Points on a hilly landscape, in no order, each with its height.
From any point a ball takes the steepest step (drop divided by distance) to one of its 2 nearest points. It stops when none of these is lower. Distance is the straight distance between rows; heights are no part of it.
Z_294: [  9  21  -5   3  -9   9  32 -15   8 -13 -19  58  14  -3 -12   2  -3 -20
  23  22]  (h 610)
Z_158: [ 18  36 -14  -3  22   2  11  46   6 -26   4  30 -10   0  13 -35  10  19
   1 -10]  (h 35)
Z_490: [ -2 -24   0  12  19  54  19 -28   8  -3  -7 -10 -28  -7   6 -32 -15 -17
  13 -20]  (h 654)
Z_915: [-16   7  16   6  -9 -11   9   3  -7 -15  -4  17   3  44  13   2  -9   4
   3  32]  (h 544)
Z_167: [-34 -34  25   9   7  33   5  -2 -15  -3  -9 -19  33   4   6  -1  20  16
 -23  39]  (h 725)
Z_957: [ 27  49  33 -32  -4   0 -30  -5   1  17 -22  46   2  18   8  -4 -16 -11
   7  14]  (h 727)
Z_177: [-19 -19  -5   9  -8  37  15 -35   8  16  -1 -13  -5  -8 -38   1 -34  20
  -4 -25]  (h 573)
Z_501: [ 38   7  -2  -7  25  -4  32  -1  32  -6  15  31  11 -38 -14   8   8 -14
   2  -9]  (h 454)
Z_291: [ 36  28 -37  -3   5 -17  18  20  12   0  15  27  -8  -4  10   9  20  -6
 -11 -14]  (h 524)
Z_929: [ 29  25  17 -35   1 -26 -11  43   5 -34 -16  55  10  -3  10   5 -14  14
   5   8]  (h 290)
Z_320: [ 14  19 -24  28 -27 -25 -11  13  12  11 -28  -4  24  -9   3  -2 -11  -5
 -36  27]  (h 775)
Z_46: [ -9   4  41  -7   5  19 -16  -2  -6  29  51  24   8   8  14   7  -6 -15
 -10   3]  (h 413)
Z_620: [-36  22  -8   2 -19 -14  10  24 -30   6  -5   2  23  20   9   2 -22   9
  29  -8]  (h 533)
Z_341: [  0 -25  14 -17 -20   0 -13   5 -44  -2   1 -49  14  24   6   5   0   3
  -7  -6]  (h 411)
Z_304: [-37  17  -3  30  12  17  -2  28 -32  24  -8 -37  -4   8  -6  -6 -17  30
   6 -11]  (h 534)
Z_943: [ -1  -6 -18   0 -15 -30 -20 -10 -17 -13   0 -13  15 -10  -4  -7  40   7
  10   2]  (h 453)
Z_709: [-13 -22  15   8  -3 -39 -45   0  37   0  -3  -4  34   9  11  13  22   1
   1   2]  (h 209)
Z_481: [-33 -18  11  -5  -6  13  16 -22 -27  34  27  21 -16  -5 -37  24 -13  -3
 -26   9]  (h 602)
Z_905: [-30 -22 -39  16  16  20   0 -30   5  22  -2 -20 -44  -2 -22   6  14  26
 -34 -18]  (h 667)
Z_922: [-21  30  15   9  -8   7 -18  16 -32 -16  15 -24   8  18  14  -8 -11  36
   7 -27]  (h 579)
Z_588: [ 25  35 -39  15 -28 -23 -17  22 -19   0 -15   0  25 -21  19 -14  -2  10
 -30  20]  (h 790)
Z_572: [ 35  11   3 -20  16 -35  -1  29 -26 -26  -8  12  10 -19 -16   2 -16 -17
  13  -7]  (h 136)
Z_931: [-46  -9 -21 -10  14  -2 -20 -14  18  56 -23  18 -13   0 -24   5  12 -18
  -4  -1]  (h 243)
Z_485: [  4  -6 -10  12   2  22  19  -3  12  15  35 -16 -17 -19  18  34 -26   2
  28 -24]  (h 612)
Z_441: [ 10 -16 -20 -11  -9   8   4 -46   2   7 -12  -1 -48  23 -15  -5  -4 -17
 -10   2]  (h 148)
Z_228: [ 13 -13 -16  19  -3 -49 -15  23  15 -25  16  -8  17 -33  39  24  10 -14
  25  16]  (h 274)
Z_566: [ 46  11 -22 -38  10  13  -2  -9   4   4 -28  11  -3  -4  21 -18  -7 -30
  34 -14]  (h 563)
Z_861: [  7  17  20   5   0   3  -7  -3  19 -30   9 -36 -20  -8  -6   8 -38  37
  22 -23]  (h 632)
Z_275: [-14 -16   1   6 -24  -5 -11   4  19   5  -5 -23   3  47  23  10 -13  15
 -19   3]  (h 686)
Z_919: [-53 -27  24 -17  -6  11   2 -16 -25   7   3  15  18   8  -8  20  16 -12
  21  30]  (h 699)
Z_979: [-22 -23   4   1  26   7  -7   2 -38  25 -15 -25  -4   7 -35 -13  10  -7
 -23   3]  (h 482)
Z_972: [ 20   0  12  12   1 -20  -4  17  26   0   8  -6  13   7  17   2   3 -13
 -21   2]  (h 371)
Z_28: [  1  12   9   6  -1   7 -19 -33  40  47   1  43 -18   3   1   2  15 -21
  -3  11]  (h 323)
Z_278: [  4 -11  33  19   2 -42 -48  35  23 -15  -6  12  22  -1  33   9   4 -16
   8   0]  (h 138)
Z_201: [-40 -13  -2  25 -14 -18 -18  20   4 -13 -11 -31  37  11  -3   9  13  45
 -22  -4]  (h 724)
Z_688: [-13  18  12  19   7 -13   9  23   2 -48  10  10  -4  14 -13 -12   0  36
 -17   7]  (h 406)
Z_834: [ 22  28 -28  -9 -15 -15  -5 -38   3  24 -42  34 -10   4 -20   1  -6 -25
  20  -2]  (h 162)
Z_615: [ 19   1   8 -15   7  -4  28  11 -13 -22  41 -16 -22  -1 -15  10  -5   5
   6 -32]  (h 99)
Z_96: [ 35   4  12  24  24  -1  13  -8  21 -16   2 -15 -11 -32 -32 -17   0  14
 -29   3]  (h 480)
Z_952: [ 39  10 -20   9  27 -23  26  15  14 -10  17  12 -12 -40 -11   7  25 -14
  -3   8]  (h 488)
Z_371: [ -7 -28  -6  -3 -29 -18  21   2 -45 -14   7 -46  25  13   8  21  -3   6
  11  11]  (h 445)
Z_214: [ 45 -12   5 -38 -18  -9  20  -4  -4 -28  32  -6  -3  -5  -5  16  -2  -9
 -13 -24]  (h 74)
Z_345: [ 38  23 -13  -2  17   1   3  67   9 -20  -7  41   8 -22  17 -20  -1  -2
 -18   4]  (h 101)
Z_523: [-31 -18 -11  41 -13 -29 -14  34   9  -3 -17 -13  48 -13 -10   9  19  19
 -27  20]  (h 740)
Z_658: [-37 -22  -2  -2   2  19   1 -40  -1  32 -27  -9  11 -17 -56  13 -21  -5
  -7 -12]  (h 546)
Z_871: [ 17 -20  19  -2  12   6  27   3  -2 -41   6 -19  16 -14  12   3  -4 -11
  42  -3]  (h 663)
Z_873: [-21  11 -21  22   0 -12   8 -19  54  27   9   8  -4 -13   2  13  -1   2
  15  -9]  (h 359)
Z_405: [ 13  30   8  -2 -17  -8   1  -5  -5 -15  10  13   7  -4   3   6 -22  11
   0  30]  (h 508)
Z_253: [ 14  -6   7  18   0  14   2  -3  18 -18 -26 -19  37  -5   9 -27 -18 -13
  14  14]  (h 420)
Z_11: [ -2   2  -5   5  16 -19  33   2  -8   9 -13  41  -7   6 -28  12   6 -32
  10  20]  (h 634)
Z_135: [ 53  20 -17 -41  -2 -14 -19   6  -6 -12 -34   1  14 -27  14  -6 -19 -21
  20  -8]  (h 541)
Z_544: [ 44  37  -8 -32  -2  16 -12   5  21   3   1  46  -8 -30  40   2   6  23
  -1  25]  (h 249)
Z_34: [ -7  23  24   5 -11   8 -25  12 -14  -5  19 -37   5 -17  -2  -1 -31  42
  17 -31]  (h 603)
Z_24: [-25 -34  -3  19  28  41 -13 -14   5  14 -11 -31 -59   8 -12  -4 -15   9
  13 -26]  (h 616)
Z_911: [-22 -31 -13  14   2  44 -19 -36 -16  35  -4 -19 -40  -8 -25  -2 -30  14
  -1 -26]  (h 597)
Z_123: [-22  -7   5   5   7   3 -13   0  -6  24  -4   0  22  16  12 -22  15 -15
  10  -8]  (h 337)
Z_93: [-10 -60   9  -9   0   5   5 -27  38  -3 -13  -8  20  20  -1  15  24 -24
   6   6]  (h 389)
Z_218: [ -1   7  -8  39  25  31  -9   0   7   6   9 -35 -60 -19  14 -19   6  19
   8 -14]  (h 650)
Z_674: [  0  29  -3 -24 -17   4   9  12   0 -20  13  29 -13  33  46  -6 -12  15
  18  -2]  (h 604)
Z_882: [ 24  10 -20 -22 -23  -6  15 -39   5  12 -15  15 -24  18 -29  17 -23 -19
  -3  -1]  (h 52)
Z_668: [ -8  -7   8  14   1  36  34 -16   1  13  34   7 -16  -5   2  20 -26  -1
   8 -16]  (h 593)
Z_477: [-11  19  -8  21  -2  -1   3  24  13 -13 -21  35  23  12  29  -8  -7  -8
  11  36]  (h 569)
Z_627: [ -2  22  -8  -3  24  -6   3  18  -4 -27  -6   6 -23  13  21 -22   1 -11
  39  12]  (h 592)
Z_2: [  4  23  21 -14  -9  10  -8 -14  -1  29  43  33 -13  -7   9  20 -20 -19
   8 -12]  (h 377)
Z_600: [  2  21 -10  11  -2   6   1 -16  46   1  17  -9  -4 -27  14  -1  -7  17
   9   1]  (h 400)
Z_835: [ 45  23 -41 -23 -22 -18 -19  18   2  -6 -19   7  23 -43  37  -4  -8   4
  -1   6]  (h 511)
Z_204: [-14 -47   7  18  11  38  -6 -14   4  22  19 -41 -19 -29 -33  17  26  14
 -13 -12]  (h 637)
Z_614: [ 20  30 -30 -12 -21   1 -12  12   7 -29   9   7  18 -43  33  -2   7  21
  20  23]  (h 473)
Z_666: [ -9  -8  38  -1   8  24  33   0 -19 -24   1   0  15  -7  -7  -8 -27  -8
  34 -13]  (h 671)
Z_862: [-28   0 -28  24   1  -6   4   6 -15   3   9  -8  23 -19  -3 -16  42   9
  25 -14]  (h 412)
Z_161: [ 28  22  12 -23 -20   9  20 -10  -1 -37   8  34  -3  10  12   5 -25  12
  -9  28]  (h 475)
Z_673: [ 20   3  -7 -27 -21  13  18 -41  11 -16  -8  24  16 -15  -8  -1 -12 -24
  35   5]  (h 638)
Z_574: [  0 -45  16  14  11   1  29   5  37  -7  -6   7  35   6  10   4  12 -33
  -1  15]  (h 426)
Z_165: [ 44  42 -10 -23   1 -37 -15  18 -14 -14 -23  39   4 -21 -27   0  -4 -11
   6  -5]  (h 215)
Z_172: [  6 -12  16   4  11 -11   2  27  -8  19  57 -17  -4   1  27  12  22 -25
   6 -24]  (h 472)
Z_662: [  8 -28  18  18  10  -7   9  20  50  -4   8   0  33  15  21   3  17 -15
 -15 -10]  (h 407)
Z_983: [ 11  -4  42  27  13  25 -18   5   7 -21 -28 -33  25  -1   1 -27 -29   3
   1  20]  (h 451)
Z_757: [-17 -14  -4  18  -3  38  35 -14 -16  14  11 -15  15 -24 -21 -11 -12  14
   7 -39]  (h 598)
Z_517: [  7  37  -9 -17   2 -18  -8 -25  -1  -5 -21  42 -33  12 -18 -13  10  -7
  20   1]  (h 237)
Z_77: [-23 -61  -1 -12  16  19 -10 -27 -13  30  -6 -34  -3 -14 -14  51  -1 -18
  13   1]  (h 728)
Z_565: [-20  -8  14  14 -25  -5 -17   9  22  -2  -1 -49  16  25  15  13 -10  40
 -12 -14]  (h 704)
Z_267: [-48  15  -7  24  -7   4  12  31 -24  -5  -1 -18   9  14  11   3  -5  32
  17  15]  (h 553)
Z_76: [-29 -14   5   9  28  28   0 -17  13  31 -55 -18   7  -3 -44  -8 -24  13
 -24   6]  (h 522)
Z_419: [-39 -14  30  -3   2  33 -15 -36  -5  16 -14  -4   7  -3 -24   0 -10  18
 -20  31]  (h 726)
Z_65: [  9   0  12  -8  -9 -10 -39 -40   8  23  18   4 -26  -1 -12   4  37 -10
 -18   5]  (h 398)
Z_383: [-12  10 -13  29  12  18  14   0  19 -16  -1 -11 -34  -2  23 -15  -5   5
  38  23]  (h 615)
Z_540: [-43 -36  -4  -4   7  15  -9  15 -15  40 -12 -21  23  22   9   4  18  -4
  -5 -17]  (h 306)
Z_624: [ 33  15  -7 -21 -11 -27 -36   0  17  -1   4 -19  -1  15   1 -12   1  -9
 -23 -39]  (h 570)
Z_811: [ -4   7 -12  -6 -16  18  12   7  15 -32  22  -2 -17  30  59 -20  16   7
  20  -5]  (h 617)
Z_52: [ 11   7  16   5  -6  -4 -14  25 -30 -25  28 -14   6   8  21  -6   7  21
 -10 -17]  (h 601)
Z_568: [ 15  21  24 -20   8 -25 -22  42   8 -55  -2  22   7 -13   9  -1 -25  21
   4  -3]  (h 327)
Z_582: [-56 -13  -8  11  17  32   2 -18  38  37 -18   5  -9   7  -7   3 -14   0
  13 -35]  (h 293)
Z_810: [ 15  18  -9   6  25   5  -9 -10   1 -17   7  -4 -10 -43  -6 -28  28  -7
  42 -12]  (h 363)
Z_556: [-16 -12 -13  34  10  47  36 -22  11   3  -5 -17 -23   6  16 -14 -11   2
  16  14]  (h 636)
Z_776: [ 37   0  -3 -14  12 -22  17  26 -18 -63  18  14   3 -42  -7  -2  14  15
 -14   5]  (h 392)
Z_774: [-23   8  23   6   6 -18  11  -9  -2  13  33  21 -14 -10 -28  23 -12   1
  -6   6]  (h 590)
Z_64: [-17 -17 -27  10  -1  20  -1 -39  16  -2 -29 -30 -41  27 -10  -5  -4   5
 -10   8]  (h 216)
Z_237: [-19  15 -12  11  10 -19 -18 -19  28  41 -18  27   2 -11 -18   1  24 -20
   4  19]  (h 281)
Z_505: [  7  16  27 -15  -2 -11 -36  -5 -34  11   7   7  28   0 -11 -22  21  -7
 -15  -5]  (h 433)
Z_347: [-59 -23 -23  -6  22  27 -15 -13  26  62 -28  -4   1   4 -23  14  -7 -11
 -17 -20]  (h 267)
Z_737: [  8 -22   7  11   3 -30 -21  22 -27 -20 -12 -21   0  18   8  -8  12  -9
  -2  19]  (h 640)
Z_339: [-39 -24  -9  15  25  18   4   3 -10  26 -39 -28 -27  12 -31   5 -23   1
 -11   0]  (h 503)
Z_37: [-40 -28  15   1  -8 -17  17  -3 -19  -4  -6  29  45  11  -7   8  16 -16
  25  10]  (h 685)
Z_416: [  1   1 -17  -4 -14  -1   0   9 -43   2 -11 -18  23  14 -13 -37  14   3
 -11 -18]  (h 452)
Z_445: [ 53  35  -4 -34   1   4  -4  33   3  11 -29  75   8 -19  38  13  -2   3
  -8  23]  (h 202)
Z_995: [-15   3 -15  24 -20 -36  -1   9  -4   5  -8   1  29  -4 -23   4   1   5
 -32  22]  (h 757)
Z_650: [ 10  -1  29  21  22  -3  15  18   2 -24   8  -6 -15   8 -34 -12   9  11
 -25  12]  (h 443)
Z_442: [ 32   1 -18 -14   3 -25  -8   4  12 -42  11   6   7 -24  15   5  31  -2
  28  -7]  (h 396)
Z_880: [ -8   2  12 -10 -20  -6   4 -22 -29  -8  -9 -27  31  -7 -32   5 -39   2
   2 -16]  (h 43)
Z_160: [ 28  31 -35 -21   3  -9  14  18 -18 -16   9  26 -28  -8  -2 -13  34 -17
  -3  -8]  (h 548)
Z_748: [ 49   4   6 -53  -1 -10  16  41  20 -37 -11  46  -5 -24  23  -7   2  22
  -7  15]  (h 329)
Z_597: [-51 -40  17 -16   0  41  -7 -31  -4   8  -7  -6  25  -6  -7  23  16   7
 -16  35]  (h 713)
Z_519: [-30 -16  16  -5  19  17 -20 -20 -26  25  -8   0 -41  16  -6 -22 -26 -17
  32 -20]  (h 641)
Z_530: [ 22  24  -1  18  14 -12  16  18  27  11 -16  29   2   0  28   0 -27 -32
  14  31]  (h 591)
Z_332: [  1  35   3   8 -20  21   9 -24   1  18  12  24  -2  14  13 -14   1  12
 -41  35]  (h 214)
Z_411: [ 56   3 -17 -44  11 -12  18  20  36 -28  -9  35   3 -52   8  23  -9  19
   3  15]  (h 365)
Z_494: [-16  -9  23  -9   6   2 -32  -3 -45  29   8 -16  -9  14 -18 -12   7  -9
 -16 -14]  (h 462)
Z_15: [-16 -23  31  11   1  23  -3  16  -4  29  49 -10  14   6  25   3  12  -4
 -20  -5]  (h 440)
Z_449: [  4  47   2  -6  -9  -2 -11   3   3  -1   8  50  -5  27  24 -13  20  14
 -37  22]  (h 151)
Z_760: [ 49   2  12 -25  -9  -5 -14  17 -33 -26   6 -12  39 -21  15  -5   0 -11
 -16   8]  (h 360)
Z_870: [ 35   2 -13   1  -5  -9 -27   7  32  -4 -20 -36  23   5  16 -37  -5   6
 -13 -44]  (h 599)
Z_763: [-28 -15 -33   3 -16   4  -2 -29 -28  18  12 -29 -50   6 -24  13  -6  25
 -21 -13]  (h 684)
Z_457: [-34  -9   0   4  16 -13  16 -12   6 -10 -11  -5 -39  34 -33  11  10  17
 -10  13]  (h 761)
Z_305: [ 29  13  -4  -1   1 -38 -16   8   2  27  -5  32  11  10   4   3  44 -28
 -44   5]  (h 283)
Z_516: [ -2 -35 -12   4  -5  -4  39 -16 -25  19  32  -9  15 -14 -23  18  28 -23
  -1 -13]  (h 554)
Z_797: [ 11  13  -8  41  14   4  19 -13  40 -12  -2  -5  -8 -32 -16  -4   1  18
  -6  23]  (h 444)
Z_514: [  5  13 -23   1  17  -5   2  -2 -19  31  18  14 -32   2  -4  -4  25 -36
   6 -14]  (h 163)
Z_580: [-23  -6  30  18   3  12 -27  -2   9   4 -25 -34  19   0  -5  -8 -21  16
  20 -11]  (h 484)
Z_513: [ 11  29   0 -25 -19 -10   8  33  -3 -14  18  21  10  22  19   9 -38  16
  -8 -15]  (h 582)
Z_714: [ -4 -40   8  -6 -12 -27   1 -36  22 -22 -28  -1  16  12 -12  11  17 -12
  -4  18]  (h 348)
Z_132: [-13 -20  -5  10   9  10  25   5 -16 -17 -12 -14 -17  29  -3   3  19  -2
 -18  27]  (h 747)
Z_325: [ 33  -3  -3 -21 -35 -10  -7  -2 -40  -2  16 -11  31 -10  14   1   9 -27
 -22   8]  (h 316)
Z_857: [ -2 -21  -2   9   8 -34 -22  16  12  -6 -47  -8  -4  39   4  -6  21 -14
 -14  24]  (h 657)
Z_559: [-16 -16  -1  20 -10  -2  28  -1 -25 -24  21 -34   0  -9   8  22  16  12
  13  14]  (h 483)
Z_183: [-23 -11  -6  34   3 -11   4  20   3  -2  -3  -5  40  -4  11 -11  14   3
  19  -9]  (h 376)
Z_639: [  5  24 -28  11 -20 -12  30   7   4  21   7  20   3   8  11  18 -25 -16
 -19  28]  (h 633)
Z_949: [-22 -39 -14  17  26  34  -4 -18   5  35   7 -24 -38 -19 -18  13  34  -6
 -27  -1]  (h 653)
Z_351: [-34 -11  11   0  13  29  13  -3 -29   9  -8  -2  -1  22  -6 -22 -32 -12
  37 -16]  (h 655)
Z_306: [ 21  20  -3  20  -8 -11  -8  20 -23  11  15 -39   5  -1  29   8 -12  -4
 -18  22]  (h 789)
Z_146: [ 22  21   1   5  18 -30  12  18 -13 -17   1  15 -30   8 -24 -18  22   0
 -33  19]  (h 478)
Z_724: [ 23 -18 -12   4   4 -15  -8   3 -15  -1  16 -32  11 -15  -2  -2  36  -5
   3 -17]  (h 490)
Z_78: [ 27   2 -18 -17  -9  17 -10 -16 -29  21  35 -13 -48 -13  12  -1   1  -8
   8 -28]  (h 172)
Z_12: [ 35  24  21  -8  -4 -13 -30  25 -19  -8   3   9  32 -29  10 -24   8   3
 -24  13]  (h 397)
Z_444: [-13  -1  13  16   1  -4 -15  12 -33  17   9 -31   0  -6  21  10   3  -8
   5  43]  (h 774)
Z_284: [ 12  37 -13 -31   0  -4  -3  -4  34  -9 -20  23 -10   9   6 -10 -47  11
  24 -28]  (h 693)
Z_217: [-39  14   7  27  11 -18 -21  11  11  32   0 -14  -6   7 -26  23 -20  27
 -20  10]  (h 794)
Z_5: [ 37  30  14 -47   0  -1   8  13   3 -11  -7  84  18 -10  12  14  -3   7
  -2   8]  (h 244)
Z_653: [-13 -12 -13  -7 -19  -4  23 -15 -14  -6 -12  14  37  -9 -10  -9   0 -25
  35  -6]  (h 665)
Z_295: [ 12  -4   0  29   7  18  26  25   0 -11  17 -31  13 -19  26  14 -15   4
  29  -6]  (h 639)
Z_40: [ -4  23  21 -11  -8   2  16  14 -10 -11  26  12  14 -28  -7  10 -31  22
   7  16]  (h 539)
Z_852: [ 20   4   2 -24   1 -11  -5   1  29 -49   9 -23 -10   9  22  12 -17  30
  21 -20]  (h 658)
Z_586: [-23   7 -43  19   7  -1  17 -10  27  10   9  13  -9  -2   1   0  25  -3
  14   8]  (h 395)
Z_766: [ 28  52  -7 -30 -15 -24 -19  11 -11   7 -15  35  18 -23  -7   0 -20  11
  -4   2]  (h 276)
Z_750: [ 12 -36 -19   7  -3   3  20 -15  10   8  19 -27   6 -16  -5   7  26 -20
   1 -28]  (h 523)
Z_819: [ 17   3  17   4  15 -28 -18  37  -1 -13  27  23   8 -16  23   2  23 -36
  27  -6]  (h 275)
Z_407: [-16 -25   0  12  -1  -4 -14  19  21   9 -33  -7   8  46  23  -2   6  -6
 -38  25]  (h 670)
Z_437: [  7   4  16   1  -6 -34  -1  40  -3 -58  12  18  16  14   4  -6 -11  20
 -17  -2]  (h 367)
Z_336: [ 12  32  44 -19  -3 -29 -33   0   1  16   2  36  12   4   9  10  -3 -25
  30  25]  (h 741)
Z_867: [ 32  13  10   1   5 -26 -36  17  26  22  -8   8  16   2   1  -7  22 -28
 -18  -1]  (h 328)
Z_507: [  7  -3  15   5  -6 -47 -35  30   9  -9  29  -7  14 -12  27  22  15 -11
  21  14]  (h 208)
Z_767: [-24 -29  19   5   8   6  -8  30 -26 -23 -33 -33  46  29   0 -20   3  22
   2 -13]  (h 450)
Z_771: [-53   6   8  22   4  18 -10   6   1  12 -19 -24  -3   4  -9  -6 -23  40
  26 -40]  (h 512)
Z_967: [  1   3 -11  17  -5  15   5  -4 -12  -6 -31 -39  11   9 -26 -19 -12  38
 -46  17]  (h 368)
Z_188: [ 28   5  -1 -27 -49  -8  25 -24   4 -36  -2  17  23  23   9  10 -24  -4
 -12  22]  (h 438)
Z_854: [-43  -6 -23  19  17  13  22   0   3   9  -6  22 -13  -3 -15 -23  27  10
   1  -2]  (h 424)
Z_22: [ 16  19   5   3  35 -10  -3  16  12  -4  10  16   0 -34  11 -14  19 -25
  36 -11]  (h 321)
Z_150: [ 28   7  16 -23 -15 -26  12  -4 -24 -25 -12   1  31 -23 -37  -2 -21  -4
  37   2]  (h 10)
Z_655: [  1   8   1 -12 -10  21 -20 -52  11  44  20  34 -26  -3 -12   3  19 -12
 -18   3]  (h 358)
Z_381: [  6  28 -15  -6 -11 -19  -9  -1  -1  12 -18   1  -9  21 -19 -20 -10   0
 -24 -23]  (h 540)
Z_581: [ -4 -20  19  15   9   2  -2  -4  -3  20  15 -13 -13  -9  13   9   6 -26
  13  33]  (h 760)
Z_850: [ 19  16 -11  -4  -3 -32  11   6   4  -1 -23  16 -43  44 -18 -10   6 -17
 -23   2]  (h 510)
Z_963: [-20   7  15  17   7   5  20   3   2  18  20   6   4   2  -7  23 -32   4
   2  12]  (h 568)
Z_191: [ -7 -36   9  -5  13  50   6 -45  15  14  -4  12 -33   7 -11 -21 -21 -23
   2 -38]  (h 668)
Z_222: [ 34  18  10 -19   5  15  -8   9 -11  -1  40 -16  -7 -35  16  -3   1   7
 -21   2]  (h 291)
Z_786: [ 47  27  -6  -1   4  -3  -4  40  30 -15 -33  56  19 -37  38 -12   2   3
 -13  32]  (h 157)
Z_678: [ 25  -5 -14 -21 -26 -10  27  -8 -23   9  27  -4   2  -1  10  33   3 -26
 -28  14]  (h 250)
Z_359: [-51 -49  -3  -6   7  31 -18  -7  -7  21 -16 -38 -14  -2 -16  44  -7  15
  18 -18]  (h 715)
Z_35: [  1  -3  10   4  -2   4   6  19 -37 -13 -30 -20  41  22  -5 -33 -13   3
 -11  -8]  (h 428)
Z_328: [ 48  18   3 -15  14  -4   2  32  -8 -40  22 -17 -13 -47  -5   2   9  28
  -7   3]  (h 350)
Z_940: [ 32  33  10 -33  -7  -1 -10 -16  29   4  -5  45  -8  21  11  -4 -17  -1
  -3 -12]  (h 711)
Z_394: [-38 -15   5  36  13  48 -20 -14  -1  13   0 -29 -61  -6   1  -6  -1  31
  13   3]  (h 631)
Z_608: [-42  -6  -5  19  19   5  10 -22  49  22   4  10   0 -15 -25   2 -11   3
  24 -21]  (h 324)
Z_946: [-14 -34  26   0  30  23 -23  -6 -12  21  -6 -22 -53  28  -4   1  -9 -14
   9 -17]  (h 629)
Z_51: [-46 -21  15   9  25 -10 -21   5  25  20  -3 -12 -11   0 -42  40  -1  18
 -17  10]  (h 784)
Z_910: [  6   2  15  26  38   6  -9   0  21   0  24 -21 -63  13  -4  -4  10  18
  -3 -13]  (h 669)
Z_770: [ -8  17  -8 -19 -26   6  14 -18  -6  -6 -18  38   4  47   5 -18   3 -12
  -8  -6]  (h 489)
Z_401: [-41 -26  -7 -10  -5  19 -17 -16  -4   8  -5 -26 -31  20 -20  31  -7  26
 -18   1]  (h 701)
Z_71: [  3 -20  11   1  20  14  25  -2 -15  -7  17 -17 -34  13 -21  -5   2  -8
   6 -41]  (h 174)
Z_993: [-24   4  -4  15 -12  23  -3   2 -18  18  15 -32  -3   7   9  -5 -16  17
  -9 -21]  (h 555)
Z_794: [ 22 -13  11 -18 -12 -22  10 -12 -12   1  25  -6 -16  14 -20  27  11 -22
 -33  -5]  (h 175)
Z_170: [ 24  -9  -6 -14  -1  20   1  -5   7 -25   9  17  -9  15  49 -33  34 -21
  16   2]  (h 600)
Z_266: [  9 -16   8 -19 -31  -9  12 -29  25 -19  -8  11  23  13 -11   1  -3   7
 -16   6]  (h 394)
Z_129: [ 19  23  -4 -20  -9   6 -34  -8 -22  20  26 -25 -27 -10  20  -2   0   6
  -8 -10]  (h 232)
Z_602: [-42 -30   3  -6 -14  39  -8 -14 -14  46  -1  -4  26   5   8   7 -12   1
   4 -25]  (h 277)
Z_578: [-40 -36  10  16  25  29  10  12  -4 -19 -33 -28   6  14  -1  -1  20  12
 -12  34]  (h 735)
Z_473: [ 20  -5  25 -10  17 -17 -15  28 -37 -17  30 -17  -7  -2  18 -12  30  -5
   5  11]  (h 621)
Z_675: [ 20  -8 -27   7  12  14   5 -22 -21  31  17  -5 -55 -14  -7  -4  15 -26
   0 -12]  (h 100)
Z_362: [ -8 -12 -12  10  -5 -40   2   7  19 -23   7  -6  14 -16  13  25  19 -10
  49 -15]  (h 338)
Z_17: [-27 -43  10  16   8  49  12 -10  -1  16  21 -23   3 -16 -26   5  10  10
  -9 -53]  (h 618)
Z_4: [ 43   1  -8 -15  -9  -9  25 -13  46 -27   2  20  11 -35   3  33  -4  -6
   6  10]  (h 414)
Z_399: [-16 -15  -7  -6 -16   2  25 -19 -27  29  17   5  15  -8 -34  24  13 -13
 -16  11]  (h 580)
Z_388: [ 27  36 -10  -5   2 -21  -7  -1   4 -17 -23  39 -17  10   6 -10  25  -9
  13  32]  (h 292)
Z_355: [ 12  19 -20 -11   2 -12   8   8 -23 -29  -1   2 -44  10   6 -20  22   5
  25   0]  (h 572)
Z_926: [ 27  14 -32 -32 -11 -27   3  20 -16 -36   2  24   8 -36  21   9  19  11
  29   2]  (h 434)
Z_131: [  4 -14 -16  29  -3  29   9 -12   1 -12 -34 -61  -3   2   5 -24  -6  33
 -15   8]  (h 325)
Z_273: [-10  -2  10  21  21  23 -10 -17   0  14   6  -7  13 -44  -2 -23  20 -13
  40  11]  (h 410)
Z_591: [-16  -7  15 -14 -36  22   5 -25 -20   4   5 -18  21   8  -7   8 -57  14
  -3 -13]  (h 144)
Z_117: [-27 -42   5   5   6   7   5 -22  -2  31  18 -18   3 -18  -5  29   0 -28
  34   1]  (h 743)
Z_233: [ 21 -20  -6  23 -10   8  18 -16  -2 -20 -24 -47  14 -11   9  -1 -10   6
   1  17]  (h 374)
Z_26: [-19 -19 -18   2  22  23  28 -12  15  15 -17  22 -14  23 -26 -21  15 -16
 -15  -6]  (h 447)
Z_49: [-41 -16 -12  -3  16 -34 -10   9   6   5 -18 -17 -16  26 -39  29  16  16
 -21  11]  (h 773)
Z_917: [ 10  22  -7 -23   1 -12  -1  14  36 -47  -4  10 -11   9  18 -10 -24  18
  32 -26]  (h 677)
Z_973: [ -6   7  -6   7  -6 -22  20  -1 -37 -36  -7 -13  20 -13 -32  -6 -20   7
  25   1]  (h 135)
Z_573: [ 15  34   3 -19 -12  -5  -7  -2  -7  30  12  17  -2 -17  -5   8 -25 -12
  -4 -18]  (h 335)
Z_584: [ -6  29  -6  19  -1   5  34   1  27 -14  -4  51  11   6  11  -9   1   0
  -6  26]  (h 588)
Z_831: [  9 -20  20  -8 -24   6  -6 -14 -26  14  28 -39  19  -1   7   7   5   0
 -22   3]  (h 375)
Z_783: [ 27   2  22   1  30   9  -8  11  34 -29   8 -22 -35  10   5 -20  -5   9
   6 -23]  (h 688)
Z_6: [ 19  16 -19  15  -1   0  31  26   1  13  12  21   2  -1  30  11 -15 -28
  21  17]  (h 609)
Z_533: [-11  -6 -10  -6 -13  25  32 -21  12   6 -10  31   8  32  -8 -30   6  -6
 -24 -15]  (h 468)
Z_241: [-33   3 -12   2  13 -12  -6   0  10  47   9  14 -29  15  -7   6  15 -19
   6 -21]  (h 211)
Z_3: [-30  -7  17  -3 -27  22   0 -23 -11  15  10  -5  47 -10   8   1 -21   8
  19 -10]  (h 224)
Z_393: [-32  24 -11  -4 -20 -13   7   0 -33   0 -13  23  12  37  -4 -14  -5  12
   3 -16]  (h 513)
Z_718: [  1 -19 -16  -3 -31 -43 -17 -11  33 -12 -15 -12  24  21  10  14  25 -10
  -2   1]  (h 282)
Z_85: [ 17  -9  -5 -25  -5  24   5 -24  17  -4  -1   9  -7  10  27 -15   9 -26
  10 -17]  (h 584)
Z_769: [ -6  -9 -10  26  -8  31   1 -11  21  -4 -10 -39 -20  24  12 -17   6  28
 -24   5]  (h 279)
Z_809: [ -9  37  -3   2 -19 -18  16  26 -37  14  19   3  12  22  22   9 -35  -2
   0   4]  (h 556)
Z_740: [ -9   3  24 -13   5 -34 -45 -15  15  18  14  11 -33  30 -10   9   9 -16
 -13   2]  (h 437)
Z_257: [-11 -20  12  -1  -3   4  19  10 -28 -12 -28 -13  15  26 -30 -20 -10   9
 -47   0]  (h 402)
Z_635: [ 23  23  17 -17 -20 -27 -22  -4   0   1   1  38  -5  27  -5   3  25  -1
 -26   6]  (h 221)

Where does a ball stop that starts at each point below?
Z_320 | Z_922
Z_170 | Z_278
Z_771 | Z_882
Z_516 | Z_880
Z_588 | Z_278
Z_658 | Z_214
